A landscape with many peaks, sampled at points; each row gives a point and its height.
From any point a climber steps to the highest of the 2 points nearest to it. It stops when none of these is higher. Distance is the straight distance between rows; heights are no part of it.
dop (h 184): [129 123 110  93 144 144 178 145 108 155 116 150 151 115  93 149 140 134
 122 150 123 152  71 148 107 112 125  97 116 156 108 147 140 133 125  94
 143 177 143 164 191  99 140 102 153 125 118  71  89 153 129]
vul (h 179): [138 134 173 127  66  81 154 161 159 110 162 113 110 124  72 144 144  98
 127 180 142 129  74 158 185 128 107 124 119 169 150 108 114 106 117 191
 167  85  98 165 200 158 108  92 158 105 130  77  93 114 108]
kuzi (h 183): [189 181 131 147  97 140 103 168 123 150 117 138  99 156 123 132 118 136
 103 171 141 108 130 147 139 144 142 128 118 169 175 163 141 118 124 144
 152 104 127  77 135  49  87 139 143 100 128 182 147 119 118]
govip (h 133): [ 92  84 107 131 151  92 134 118  76 133  74 157 163 186 160 177 112  88
 141 132 111 160 193  88 141 145 100 147 108 102  85  85 118 130 180  86
 115 120 179 158 115  92 123 129  61 161 110 134 142 151  81]
baze (h 302): [119 117 101 130 144  93 102 128 200 118 102 110 117 154  86  98 145 173
 140 118 142 121 143 129 145 160  77 152 130 114 169 110 116 135 186 118
  20 118 130  88 160  77 139 165  78 120 103 155  86 132  76]
rinum (h 427): [ 96  93 135 129 176 121 130 158 129  71 105 116 134 182 124 133  90 107
 190 127 130 142 103 136 111 171 114 148 180 147 140  90  74 105 156 170
 139 161  81 141 163 113 131 112 114 128 175  98 123 101  83]
sarit (h 360): [100 116  93  97  75  85 111  66  96 184 166 139 102  97 143 102 120 123
 110 153 142 146 144 103 127 132 144 140 131 122 101 128 163 160 120 121
 134 105 152 124  95 145 117 167 169 111 129 116 171 113 140]
ver (h 485): [142 138 150 137 121 150 123 136  99 136 179 178 131 139 131 138  82 106
  67 151 155 155  45 157 125 183 122 124 116 168  93 132  85  96  92 154
 200 129  94 132 122  81 117 105 198 167 144 129 134 148 156]
Sugup (h 314): [167 106 121  90  94  92 159 179  94 108 140 132 110 119 120 111 130 115
 129 135 147 121 148 169 202 119 144 132 114 204 132 146  97  95 112 160
 112 139 127 144 154 116 111 102 126  94 131 158 141 112 115]
gon (h 161): [116 126 168  98  91 141 136 101  79 123 113 115 102 132 152 107  83 121
 192 153 115 141 155 119 114 125 134 156 169 137 128 129 162 137  93 193
 166 109 106 119 106 149 132 117 174 101 140 114 199  61 135]
Vas (h 307): [ 68  75 122  79 118 128 144  62  89 173 124 117  95 142 133 128 125  90
 147 151 115 160  95 123 115 126  92 114 159  92 112  82 154 153 138 119
 107 145 135 170 157 159 158 132 130 135 117  46 164 144 122]
Roga (h 348): [130 102  48 133 146 103 105 128 123 118 134 158 135 121 174 112 142 143
  83 120 217 102 173 144 159 118 145  93  83 108 104 169 137 112 128 112
 113 131 125  96 121 140 151 130 109 115  90 184 101 158 173]
Dupoz (h 514): [147 142 156 156 128 141 127 161  96 114 104 117 127 160 128 155 118 109
 151 129  86 136 162 127 133 140 125 190 142 163 140 106  79 130 144 150
 145 107 139 106  97  91 104 108  80 162 153 156 181 109  94]
kile (h 103): [106  86 111  88 152 104  95  80 150 107 132 106 127 118 133  97 122 120
 182 117 130 124 132 102  76 146 134 135 156 126 136 128 166 157 144 128
 146 132 112 138 126 149 116 165 186  73 167  70 120  71 148]
modup (h 570): [136 133 110 114 108 102 136 158 111 140 135  99 108 106 146 115 121 146
 124 131 131 138 182 112 138 121 111 155 132 196 151 128 123 136 118 134
  45 148 144 114 114 121 117 150  93 121 115 196 148 120  81]
muno (h 89): [149 116  87 120 119 122 110 107 134 115 126 155 126 122 112 115 173 116
 128 113 157  90 136 157 181 123 182 132  91  91 103 158 127 125 155 113
 188 105 157 112 140 148 146 117 131  98 146 105 144 123 179]
pidi (h 564): [146 139 151 153 146 168 142 166 110 126 165 163 135 116 136 136  95 113
  88 120 142 140  75 187 144 167 125 135 111 163  93 140  65  90 108 157
 165 129 115 130 100  94 130 110 138 193 133 164 132 170 149]
kug (h 305): [150 108 123  64 104 109 193 161  82 148 139 107 122  88  89 131 146 112
 139 147  99 149 100 169 140  97 110 156 135 222 120 125 123 152 108 128
 126 167 153 163 173 122 110 122 123 110 155  88 142 110  89]
gat (h 146): [ 87 120 135 150 139  87 138 129 170 123 140 101 127 129 100 137 154 118
 108  99 116 118 142 116 161 124 119 141 120  76 137  80  81 127 170 118
  76 102 138 138 139 193 150 103  52 164 114 125  97 158 109]
vured (h 550): [106  84 142 122 168 199 184 100 101 137  75 145 125 157 166 135 122 115
 162 112 110 115 108 153 156 103 102 115 137  86  90 109  91 124 123 120
 107 165 135 172 154 159 181  71  59 166  90 102 150 172 122]
mibat (h 317): [171 164 127 189 147 159 111 149 106 148  81 164 159 158 179 159 136 129
 109 139 124  95 191 123 127 101 151 110  77  76 129 156 156 124 134 116
 158  87 151 111  58 101 115 103 109 156  95 177 129 159 163]
gekuv (h 642): [145 130 108 158 162 152  93 121 158  99  57 137 115 188 142 118 142 151
 141 121 155  80 152 136 145 121 134 102 118  61 154 154 158 117 164 113
 121 126 128  91 156  99 153 117  94 100 100 139 119 136 161]
mumi (h 301): [121 119 136 125 158 101 117 160 167  46 176 117 162 123 107 111 105 137
 152  85 147 125 117 133 125 174 126 141 144 169 128 122  79  97 138 147
 121 151  90 130 114 115 110 154 139 128 173 138  90  99 105]
mutok (h 214): [159 113 109 103 109  61 119 147 162 103 164 121 149 116  91 113 134 119
 138 134 138 119 113 121 136 145 147 129 101 189 137 139 144 124 132 135
 169 107 112 140 147 110  66 139 189  67 172 100  64  65 125]
zag (h 240): [174 139 101 163 131 159  91 108 101 167 128 190 159 143 169 124 102 140
  86 124 165 106 129 136 126 135 158 106  57 142 100 188 155 140 125 104
 170 113 135  97  66  36  89 139 169 133 120 163 132 144 160]
giniv (h 639): [ 80  77 151 102 137 178 157  76  85 127 128 134 112 139 159 123 110 102
 165  96 112 139 106 159 159 137  77 147 145 111  80  90  72 129 140 141
 108 156 136 160 122 134 170 111  84 181 123  92 190 152 114]
ruvo (h 162): [ 91 105 144 136 160 132 152 116  84 139 107 155 157 172 130 181 127  90
 128 119  83 154 134 118 131 139 112 134 107  82  80  79 100 130 156  93
 137 121 161 166 110  87 121  93  81 190 104 113 125 155 108]
Peli (h 609): [124 117 117 116 147 130 120  96  92 107 143 155 175 110 145 133  85 100
 122 118 128 128 137 114 101 130 184 161 135 127  66 151 131 130  90 132
 222 141 112 128  76 135 117 117 176 122 173 112 139  83 162]
Tusik (h 503): [125 114 111 132 111 132  90  88  93 145  48 136 119 182 184 127 133 125
 174 153 141 126 196  75 127  93 115 116 139  70 139 119 204 147 163 115
 139 124 155 113 115 112 135 142 106 107 122 113 169 110 126]
rofo (h 455): [146 137 123 149 168 163 126 173 137  91 107  86 134 100 159 126 113 154
 122  95 157 128 151 114 100 104 144 140 175 156 147 150 129 121  82 122
 121 178  94  78 123 182 159 122  83 123 157 206 119 120 135]
Rez (h 310): [107 148 146 119  70  93 119  87  88 171 161 123  95 122 128 132 120 110
 102 164 100 166 148  83 115 114 147 124 133  94 124 110 176 127 108 136
 149  76 120 149  89 148  89 139 184 127 110 125 149 103 148]
togu (h 359): [ 88 114 167 115 115 111 122  95 105 102 102 101 100 152 157 124 116 111
 151 163 112 134 168  91 131 100 148 101 160  74 131 111 175  93 103 158
 143 103  81 152 121 188 134 105 171  97  87 117 136  96 167]
sepak (h 177): [151 181 182 147 106 158 133 143 222 129 159 131 158 102  40 130 161 167
 145  96  77 102  48 156 127 139  91 132  98 146 157 121  97 176 164 110
  99 127 166 149 176 119 121 157 126 151 126  73 101 144  79]
seme (h 185): [169 139 103 131 126 106 133 159 134 128 190 141 181  88  99 122 123 136
  91  81 118 135 125 127 127 146 156 153  79 208 102 158 111 138 130  88
 117 132 153 120  83  73  74 156 131 141 161 164  91 125 102]
peti (h 382): [117 117 141  98  95 131 129 122 146 153 145  84  81 115 121  95 119 144
 158 129 127 130 109 141 125 148  70 135 158 165 169 107 115 141 146 146
  57 136 122 127 151 123 133 163 122 121 122 108 159 127  92]
Bem (h 416): [119 140 123 163 186 196 143 139 134 161  63 164 155 144 130 165 123 137
 117 133 110 153  93 133  86 110 125  84 123  63 107 151 134 125 139  93
 113 141 135 136 139 112 160  91 105 157  75 121  97 193 129]
Suru (h 513): [155 154 122 156 155 183 137 146 143 143  53 151 124 159 148 132 131 159
 129 143 138 107 130 143 134  94 132  73 116  64 149 157 161 116 134 117
 100 137 130 124 154 124 152  97 102 120  71 151 123 165 154]
lote (h 290): [126 132  74 141 133  83 100 125 163 131 159 157 135 128 123 126 147 143
  58 120 194 117 126 138 150 135 152  82  65  76 123 156 146 103 147  92
 107 110 134 121 126 127 143 127 145 126  87 152  53 175 182]
telib (h 227): [152 175 141 166 116 125  94 119 172 130 153 122 108 112 145  97 144 161
  69 109 136  80 154 135 155 146 140 144  97  78 148 147 119 117 126 119
 110  70 141  87  67 135 125 164 124 146 105 209 130 144 177]
Ruk (h 278): [148 150 187 123  83 127 150 138 142 112 173 133 113  77 130 129 144 130
  94 154 119 121  97 112 134  97 141  72 131 165 138 140 151  77  31 144
 153 115  88 156 125 187 126 117 206 132  86 145 101 120 164]
Til (h 403): [128 148 120 134 140 139 133 145  81 176 147 156 135 140 133 168  81 109
  67 186 148 177  78 131  84 148 119 115 130 138 111 124 126 114  83 140
 162 158 111 128 135  80 141  95 164 165 105 136 103 167 141]
Nos (h 614): [114 119 168 110  95 138 165 118 136 122 142  87  99  87 104 119 154 123
 141 103  92 129 120 152 161  98 126 135 144 124 131 106  98 127 106 146
 105 112 131 150 133 214 148 105  98 132 117 108 152 122 136]
dip (h 204): [ 95 147 126 124  86  74 108 103 138 173 134 105  74 135 147 105 151 145
  96 156 122 132 163  98 141 118 100 120 140  67 156  93 184 123 137 128
  40  93 136 137 119 149 114 164 115 123  91 140 146 132 125]
Lirap (h 408): [138 112  93 146 169 141 147 166  95 104  84 144 153 131 186 138 124 129
 117 129 180 106 174 131 152  88 154  96 101 105 115 168 138  97 102 127
 133 146 112 114 114 154 158  78 101 130 100 186 100 153 170]
san (h 393): [135 101  91 140 160 149 114  99 201  83  80 119 105 144  99  86 169 182
 147  85 161  81 133 154 152 150  94 155 134 113 157 143 108 147 188 103
  53 161 121  78 186 122 177 163  53 112 117 147 103 123 114]
bazif (h 364): [162 169 165 140 106 188 145 136 109 158 118 136 114  94  96 146 149 110
 129 136  75 117  89 178 137 118 143 175 140 114 106 125  94 161 109 149
 177 105 174 118 138 158 142 106  99 159 147 117 205 134 141]
bav (h 370): [115 139  87 147 179 164 116 135 165 119  93  92 113 116 151 113 135 157
 126 119 168 124 132  80  62 109 138 122 193 103 160 145 175 144 107 105
 116 182  87  70 165 179 153 145 104 104 171 164 103 124 136]
mulo (h 366): [128 130 165 129 148  92 122 178 162  87 135  71 117 110 103 143 108 103
 146 163 117 145 108 117  88 138 111 159 192 183 171  92 114 119  85 187
 169 118  71 122 148 190 113 115 123  99 170 127 101  74  94]
Vevu (h 228): [161 162 150 144  80  93 109 152 107 142 137 133  83 148 140 119 109 117
  84 171 145 115 157 148 190 144 161 132 115 138 150 147 115  85 112 174
 160  70 114 100 106 107  98 112 160 107 112 189 156 118 148]
rokuv (h 230): [165 149 146 134  98 147 122 131 133 170  89 167 110 181  89 120 160 124
 155 159  80  99  89 166 163 143 119 141 119  95 151 111 122 173 185 113
 127 133 206 157 194  95 114 128 102 111 108  66 177 138  95]
zuvop (h 42): [ 93 151 149 162 138 137 118 142 207 172 139 103 116 135  97 119 108 165
  94 126 140 145  76 127 127 142  91 115 145  83 170 109 103 121 156 136
  33 131 120 114 156 146 178 133  87 160  96 134  86 182  82]
sako (h 296): [130 143 186 122  91 147 147 138 191 126 167  81 104  96  83  98 139 162
 154  99 112 113  80 177 161 140  73 134 148 179 168 113  81 127 137 156
  63 128 122 149 146 153 140 150 110 137 139 110 133 133  89]
nug (h 116): [142 138  94 149 163 118 107 153 148  83 117 121 143 118 113 144 166 113
 113  98 151  95 142 137 146 125 174 128 122  94 126 148 114 115 141 107
 184 115 123  80 134 162 140 107 106 121 162 141 102 135 177]
Fonip (h 197): [ 94 108 112 120 152  93 129 116 190 126 154 127 192 123  68 148 146 160
 168 102 108 160  97 100  86 134 103 107  93 124 123 119 151 157 187  83
 104 131 153 170 157  81 110 151 159 123 123  39  33 131  77]
Kun (h 367): [117 119 133  99 132 138 160 140 131 111 140  99 112  77 146 117 137 149
 122 128 153 137 112 114 110  87 136  93 171 162 144 143 148 120  68 125
 101 186  84 139 156 207 160 134 141 102 133 140 110 123 142]
siru (h 299): [ 91 136  71 147 155 113  83 108 148 138 113  99 101 142 159 117 126 155
 104 144 173 130 150  77  79 129 126 107 176  68 154 126 192 130 123 109
  94 151  92  82 141 147 146 165 130 104 132 157 102 139 146]
gime (h 313): [140 123 131  98 105 103 159 128 100 112 149 118 125  87 133 120 131 116
 106 140 136 133 142 113 139  96 168 111 130 147 120 141 143 103  59 134
 147 132 104 154 118 189 122 104 171 105 115 138 120 102 163]
buti (h 134): [ 83  89 120 112 138  83 161 125  84 120 157 149 158 156 109 156 130  78
 115 122 112 157 120 123 154 144 114 145  92 119  73  79  84 116 168 122
 139 125 159 191 135  94 111 101 104 187 109 102  90 150 101]
gekop (h 190): [129 151 116 176 126 108  86 161 149 136 138 125 101 131 147 120 131 125
  89 125 154 107 160 148 169 162 143 165 112 109 140 127  65 109 141 147
 126  84 131  53  92 127 134 139  89 149 122 205 163 153 139]
Zufam (h 343): [117 148 126 170 172 157 154 157 160 166  74 140 170 139  82 171 156 135
 113 112  73 160 115 101  80 111 135 121 120  78 124 120 120 148 167  73
  99 131 170 132 138 120 145 101  67 167 110 121  88 177  86]
nuliv (h 435): [157 150 145 142 114 156 149 136  98 138  94 107 132 112 118 149 155 108
 159 117  66 141 154 121 109 108 133 191 148 137 124 112 109 160 122 124
 162 103 167 111 106 137 116 113  81 153 161 122 190 105 108]
rizil (h 423): [133  74 120  73 114 122 164 133  89 109 157 141 147 123 139  97  97 140
 164 101 125 139 146 147 160 136  96 137 109 218 109 128  90 126 142 138
  47 179 142 176 121  79 116 146 113 128 113 127 146 121  73]
Sor (h 217): [143 147 196 139 118 202 134 119 119 116 153 122 114 100 166 119 106 139
 135 111 112 116 102 158 130 122 121 101 142 146 120 151 110  96  70 150
 146 129 106 136  93 150 151 122 152 162 106 143 172 145 161]
pazog (h 603): [118 118  98 128 133 139 132  95  76 143  73 125 144 134 182 147 137 128
 156 132 116 139 197  64  95  89 114 139 136 122 120 118 177 161 138 104
 108 147 169 138  95 135 140 141  89 132 137 133 160 127  96]
kib (h 237): [130 135 144 148 139 135 122 133  91 136 117 183 153 191 158 147  84 114
 121 138 119 143 139 130 133 158 133 118  93 128  92 130 113 110 152 125
 150 122 133 142  90  20  89 113 154 150 115 138 142 143 119]
Bib (h 213): [172 133 102 151 149 159 106 119 124 125 163 170 183 111 137 132 107 143
 105  80 138 117 118 135 121 148 165 131  72 175  96 179 126 140 121  91
 155 137 146 105  74  59  90 154 150 134 152 164 116 130 142]
Popip (h 449): [135 151 137 126 129 110 132 153 120 111 135  89 116  97 122 146 120 109
 131 156 106 149 129  94  57 123 145 155 189 153 149 122 153 130  61 156
 181 132  92 120 130 189 113 135 157 102 167 135 124  89 121]
Zev (h 274): [166 139 126 160 125 136 100 131  83 154  95 176 150 172 175 141 109 122
 123 152 141 109 168 124 142 120 141 119  79 119 117 151 148 133 152 121
 165 111 155 104  76  43 105 125 132 132 115 155 165 141 131]
bufug (h 248): [140 140 181 130 112 169 147 126 166 117 169 144 124  88 136 117 136 144
  94 109 140 107  81 162 150 123 132  64 106 145 126 157 120  82  61 134
 118 128  97 158 117 172 157 124 184 151  77 147 103 167 186]
Numas (h 152): [146 134  95 170 171 143 100 166 159 100 110 126 138 129 130 134 133 141
 114  93 159  99 152 156 143 148 141 147 112 116 137 148  80 118 151 124
 134 129 136  59 126 109 146 126  71 150 141 193 126 152 142]
sanup (h 315): [ 84 112 137 115 116 111 108  88 112  89 119  84  95 136 186  84 105 130
 146 116 162 115 185 100 147 114 134 119 155  87 130 134 155  96 104 164
 103 122  93 117 104 191 162 124 151  96 116 154 137 103 175]
paga (h 468): [120  93  96 126 164 183 150  99  69 157  56 154 128 124 173 135 133 108
 141 151 146 108 115 153 137  76 127 115 136  86  79 135 126 154 120 111
 150 170 156 138 160 160 194  81  63 145 130  89 151 178 141]
lus (h 188): [ 93 132 115 150 142  66 117 126 162 131 144 122 157 136 100 160 158 120
  96  97 107 125 163  98 130 131 132 130  84  81 126  84 130 133 185  80
  96  86 166 144 110 139 116 122  89 160 103 117  80 157 122]
zuv (h 109): [119 149 125 156 118 114 109 140 176 159 165 125 119 113  89 115 168 123
  79 112 129 103 114 152 160 147 122 157  91  90 129 105  65 161 165 116
  82 114 171 120 140 173 159 136  71 167 109 140 136 182 121]
tume (h 306): [107 150 130 147 132  74  72  94 161 149 133 118 140 174 126 135 138 138
 127 128 101 149 165  78  77 160 125 115 114  87 149 100 187 145 169  90
 127  94 124 125  83  73  89 173 171 120 132 105  97 109 115]
Mur (h 258): [132 110 125 111 140  79 125 152 185  57 160 121 160 120  89 116 136 132
 158 115 153 110 113 133 141 146 124 108 127 163 139 126 112 103 135 140
 135 134  87 145 159 127 110 136 172  87 157 103  50  90 115]
Debuv (h 201): [130 143 162 151 127 127 152 168  88 155 106 162 148 181 120 166 108 110
 125 140  75 164 137 127 124 154 114 136  98 130 114 104 103 107 157 131
 126 107 156 155 107  30 103  97 113 171  94 147 123 155  79]
Kas (h 231): [146 170 191 137  76 125 158 155 221 114 188  92 145  69  59 139 152 162
 140 113  96 112  72 160 154 119  79 143 118 191 165 104  92 156 135 145
  87 104 140 145 152 145 105 149 116 144 137  96  94 129  67]
Kir (h 182): [ 77  95  74 106 145  41 103 129 162 109 156 125 152 141 109 127 104 130
 110 148 187 154 136 100 113 145 118 113 119 118 143 114 142 122 153 130
  87 154 101 133 159 126 137 135 156  97 128 106  44 128 116]
piv (h 131): [107 100 136  76 119 107 123  96 117 109 130 119 118 129 134 101  78 106
 181 150 130 140 125 127  88 158 145 152 168 143 121 126 146 144 118 172
 190 120  97 125 127 153 114 146 204  72 175  80 160  50 147]
mabuf (h 300): [142 174 147 133  95 166 106 108 127 178  94 153  97 150 102 124 142 109
 142 160  90 108  95 164 139 142 140 164 140  77 127 120 115 180 167 141
 171 109 180 115 160 128 138 134 120 130 149  79 221 131 130]
bepaf (h 375): [110 157 125 143 136 139  77 106 140 156 116 108 114 164 141 132 108 131
 143 151 110 151 131  84  47 162 112 132 168 119 170 109 176 161 142 117
 124 132 105 100 109  87 112 172 161 116 159 112 142 110 109]
zage (h 558): [147 138 139 126 162 163 155 193 150 104 139 118 150  83 114 139 124 152
 116  84 142 138  96 160 121 117 133 114 142 181 135 150  92 120  92 123
 103 177 114  99 132 137 158 132  83 143 144 181 116 151 120]
zutib (h 446): [ 91 135 115 142 141 120  77  90 127 134  99 107 115 156 146 141 123 111
 147 132 113 145 153  85  73 146 138 156 168  81 140 103 157 159 147 120
 172 112 115  79 100 134 122 146 135 125 167 111 155 111 140]
moli (h 268): [152 122 137 115  86 103 144 161  64 133 126 136 103 137 147 125 105  98
 118 166 133 132 177 149 192 118 147 150 110 167 118 142 107 101 114 168
 143 106 134 122 114 101 104  97 125 113 119 167 178 114 123]
meku (h 368): [158  83  99  74 115 112 178 156  72 126 130 144 135 118 126 114 129 111
 153 131 128 134 135 167 180 115 126 143 108 213 100 141 109 132 139 131
 113 171 161 165 155  79 110 119 110 102 146 115 155 119  97]
sop (h 325): [130 134 133 124 133 189 164 134 132 138 100 126  91 106 160 128 147 158
 120 143 147 116  95 125 116  65 139  58 160 110 143 160 166 112  76 123
 113 176  90 133 178 200 167 112 133 107 105 138 129 143 170]
Dudi (h 108): [100 101 134 119 131  67 124 110  85 116  82 140 150 201 164 166 102  91
 144 149  95 169 226  55 123 149 122 134 110 108 123  78 157 124 160 112
 108 119 149 172  82  95  97 136 112 128 114 136 127 107  86]
mevut (h 250): [109 134 147 142 133  94 105 118 189 113 142 130 181 152  91 145 137 146
 165 115  82 138 128  83  74 145 107  94 104 124 138 112 162 125 154  98
 103 103 117 158 116  68  87 156 192 120 110  75  52 104  91]
natu (h 529): [166 149 176 131 113 122 112 150 119  95 131 121 131 146 145 123  95 132
 149 127 106 115 178 112 136 146 138 144 129 186 147 137 121  99 109 162
 145 105 101 119  82  83  76 132 164 104 145 158 148  67 115]
neliz (h 674): [159 143 150 125 168 187 172 190 117 115 148 161 161  83 122 147 102 143
 108 104 133 151  70 190 126 128 126 122 129 200  99 162  80 103  72 133
 139 170 118 131 118 104 151 113 123 169 130 166 118 170 127]
tepim (h 486): [109  94 137  94  93 123 170 135 114 168 128  73  70  87 100 117 140 101
 137 141 107 156 109 143 153 103 113 168 179 151 141  91 106 150 107 174
  95 123 123 141 173 224 153 104  72 130 146 125 168 116  96]
lib (h 266): [174 185 117 169 131 171 119 147 142 155 144 149 114  94 151 131 143 172
  72 128 144 106 137 121 107 111 147 113 118 114 159 171 155 139 101 105
 112 115 143  89  89 114 121 167 117 143 111 213 113 167 157]
gal (h 415): [123 114 113 112  95 106  99  72 116 160 160 144 137 120 133 104 115 124
 126 103 112 130 158 106 133 147 153 156  98 155 102 132 145 160 148 104
 131  96 154 117  61  89  75 169 167 119 154 122 166  85 119]
nol (h 232): [120 133 121 128 133  86 117 116 175 105 120 109 134 142 104 119 162 162
 129 103 119  97 176 101 143 122 118 119 103 105 155 113 146 124 167  93
  62 101 146 129 124 114 118 148 105 116  98 143  74 124 118]
perot (h 517): [128 113 132 123 135 139 116 130 115  91 116 142 116 180 136 113 107 115
 189 113 131 118 118 157 156 165 119 140 150 147 128 121  97 116 173 156
 151 136 119 115 146  62 114 133 141 117 159 104 172  99 105]
doz (h 496): [135 115  76 150 181 142 105 132 193  99  56 127 128 163  91 122 163 165
 140  98 153  84 137 134 133 131 131 124 135  74 158 141 137 138 185  87
 102 143 135  76 188 122 155 131  60 101 123 133  83 127 130]
fite (h 70): [150 112 112 122 103 166 104  78 131 103 135 159 132 118 117  82 140 132
 175  71 157  88 124 174 169 134 160 142 110 111  87 174 116 137 152 150
 188 103 144  91 107 120 155 140 143 112 171 109 181  91 171]
Mati (h 417): [ 89 102 105 103 125  96 105  73  99 127  88 130 109 158 181 123 136 124
 148 152 143 132 186  71 125  98 142  89 140  54 127 117 218 117 134 113
 126 131 121 151 130 163 129 129 154  79 103  95 133 111 165]
rinuk (h 234): [141 113 157  77  80 104 175 149 118 143 177  94 102  88  78 127 143  98
 127 167 129 153  68 170 159 114 100 145 139 194 141 117 111 133  93 181
 156 116 111 170 188 172 121 102 149 115 152  75 127 109 111]
Tediv (h 544): [138 137 114 158 178 140 106 126 125  77 144 134 193  97 152 153 113 116
 119  86 129 119 149 107  82 123 181 143 133 112  82 149 119 125  86  96
 208 151 117 102  69 145 130 120 143 153 168 137 115 116 162]
Nedek (h 233): [ 97 101  71 107 121  31 114 114 166 112 179 147 146 121 111 112 139 140
  80 116 198 140 135 118 164 134 120  88  79 108 114 131 136 105 166 108
  72 126 124 147 151 118 139 129 146 112  96 125  38 151 138]
Turur (h 480): [105  95 127  88 121 132 142 128  93 132 150 105 124 107 161 107  91 137
 147 122 136 148 157 126 124 138  92 159 147 198 125 121 101 135 121 148
  56 177 126 135 110 129 139 146 104 130 121 148 173 132  81]
dalu (h 303): [148 174 112 149 148 165 134 147 136 133 136 136 141  81 132 160 155 148
  90 125 136 125 113 111  78 106 161  98 132 124 142 154 158 127  83  87
 154 135 130 102 116 149 126 142 144 140 132 162 104 163 162]
fep (h 164): [178 151 147 130 106 167 123 129 185 118 129 155 132 150  53 107 175 154
 171 103  80  83  64 178 140 162 104 149 109 139 152 133  99 174 195 107
 134 136 180 144 193  90 103 153 119 116 138  56 144 122  94]
Pumid (h 729): [124 133  86 136 129  99 138 138  97 146  83 110 134 144 163 145 141 135
 115 137 115 155 219  66 106 103 117 148 124 143 142 121 158 149 134 103
  63 137 161 124 101 122 124 149  70 124 121 191 138 134  75]
Pera (h 71): [122 102 127  82 120  95 134 103 167 117 158  79 124  61  98  92 166 144
 186 109  97 127 115 120  93 111 115 132 154 157 142 112 154 174 129 122
 125 107 126 155 140 187 109 171 160  85 163  69 114  66 131]
Kep (h 476): [154 151 147 177 165 170 112 149 125  66 113 150 168 127 148 152 118 111
 144 102 122  92 118 142 117 133 167 117 131 111  91 157 106  92  98 142
 252 103 102  89 102 121 132 103 147 153 157 137 152 107 176]
Luvu (h 189): [127 137 202 126  93 191 142 108  68 134 126 115  96 124 165 116  83 131
 159 150 100 141 132 137 137 113 124 140 162 140 120 139 117 104  76 204
 159 120 112 132 102 150 147  98 142 141 106 144 209 107 146]
nopa (h 238): [113 119 120 103 112 132 148 113 102 178 133 129 116 138 101 136 134 112
 126 165 125 144  72 147 114 126 101 115 132 132 135 107 149 145 143 122
 125 156 137 155 184 110 132 124 150 127 122  52 131 147 114]
mozug (h 261): [ 93 144 143 116  83  85 117 102 121 162 171  86  70 108 138 111 118 126
  95 175 128 153 135  89 121 121 110 123 168 104 166 101 163 118  91 162
 102  91  96 140 111 183 120 150 170 115 119 141 129 115 142]
Gili (h 114): [140 123  89 110 115 173 133  78 110 174 158 165 112  88 161 109 133 135
  77 133 181 117  76 173 134 115 127  80  96 120  97 157 137 145 102 106
 117 159 145 146 126 148 162 137 164 141 105 111 138 190 181]
Mun (h 88): [127 132 126 102 105 170 139  79 144 138 165 131 103  83 137  93 166 166
 104 104 143 100 105 130 123  93 128  60 117 108 133 157 173 138 111  95
  89 149 138 156 129 162 142 168 168 114  97 114 121 156 182]
lozel (h 236): [120 162  97 150 111  86 100 132 136 162 118 125  82 143 147 129 156 146
  82 170 154 131 159  88 129 101 144  96 139  47 157 127 195 112 118 111
 101 108 122 111 136 142 122 140 127 107 108 158 115 144 169]
nesi (h 176): [174 136 122 118 107 111 129 143 141 130 134 131 138 115  90 124 158 138
 138 126 105 110 135 124 126 119 157 122 105 186 145 150 159 136 127 101
 156 110 140 124 140  96  71 145 168  77 141 115 109  88 121]
genas (h 635): [151 134 154 124 110 129 103 127 126  97  85 111 117 166 137 112 124 132
 194 121  97 118 171 113 132 149 110 164 149 155 158 121 117 140 161 145
 133  95 127 111 109  75  88 139 124 115 150 123 180  68 112]
letik (h 362): [148 139 140 164 151 145 135 153  84 114  99 132 148 117 183 146 129 121
 119 131 134 111 185 115 137  83 162 127 114 104 117 155 134 102  86 137
 174 111 118 113  73 157 129  85 113 143 110 187 137 130 174]
Gaki (h 524): [102 131 117 120 146 119 121 108  96 127 131 104 128 119 121 155 119  93
 125 146 114 154 137  94  68 129 157 159 168 106 117 114 143 144  98 132
 197 128 109 115 110 171 133 114 149 125 161 125 133 107 146]
soz (h 387): [120 121 102 122 149 168 160 122  80 160 104 128 109 110 148 149 135 112
 102 168 149 145  89 132 104  89 137 104 160 114 108 130 148 136  79 123
 148 170 115 130 167 173 170  89 114 137 131 115 132 163 160]
suke (h 76): [110 171 165 173 123 139 100 135 219 147 168  98 110 128  85 109 140 146
  91 114 135 103  79 154 142 163  94 150 129  91 173 106  73 143 155 140
  69 113 132 104 151 164 166 157  91 169 129 139 118 172 107]
vaku (h 361): [112 114 155 124 165 116 120 172 153  71 146  92 143 128 109 135  83 113
 163 124 124 155  98 128  74 176 100 161 183 184 149  97  86 114 113 180
 142 163  73 129 136 149 120 135 125 121 185 105 117  94  85]
bonoz (h 769): [ 97  90 143 104 115 139 145  99 114 104 139 117 100 139 138 102 127 105
 164  97 133 130 119 155 171 136 110 130 148 119 111 117  88 105 131 163
 113 139 108 147 144 162 169 109 124 127 129  97 163 127 143]
zaru (h 347): [134 159 137 141 155 164 144 134 109 145 141 156 167 111 123 171 112 121
  84 149 110 151  80 113  59 131 140  98 122 143 102 145 145 112  73 101
 183 154 116 134 124 107 129 109 176 164 120 126  90 151 146]
Ziked (h 378): [ 77  73 126  84 118 117 166  94 111 163 118  78  89 130 102 129 146  87
 142 161 116 159  90 123 126 105 105 140 169  95 130  75 136 147 122 160
 133 126 111 162 196 217 156  95 104 121 130  66 139 124 109]
lero (h 141): [162 118  82 106 134 178 146 125 107 155 118 177 128 108 133 127 144 150
 113 137 174 117  83 179 126 105 135  81 101 142 102 178 145 139 128 100
 129 181 148 135 167 105 163 123 141 117 115 108 118 173 158]
pevav (h 472): [152 129 151 138 117 115 109 121 112 105 148 145 164 150 140 113  84 125
 147  91  99 125 162 104 143 148 159 173 101 177 101 141 104 124 133 140
 161  94 128 127  43  68  54 150 165 117 170 156 168  55 113]
zuro (h 147): [ 86  87 110 120 153  84 146 118 129 107 156 153 179 155  95 144 133 105
 156 107 107 149  98 116 125 144 116 124  98 117  90  87 115 133 195  97
 139 126 146 195 154  77 102 119 145 151 130  44  62 133 104]

Where does a climber stop that starts at each point below?
Numas -> neliz
sepak -> Pumid
suke -> gekuv
zuvop -> gekuv
fep -> genas
dip -> genas
Gili -> bonoz
zuro -> Gaki
Kir -> genas
mutok -> genas
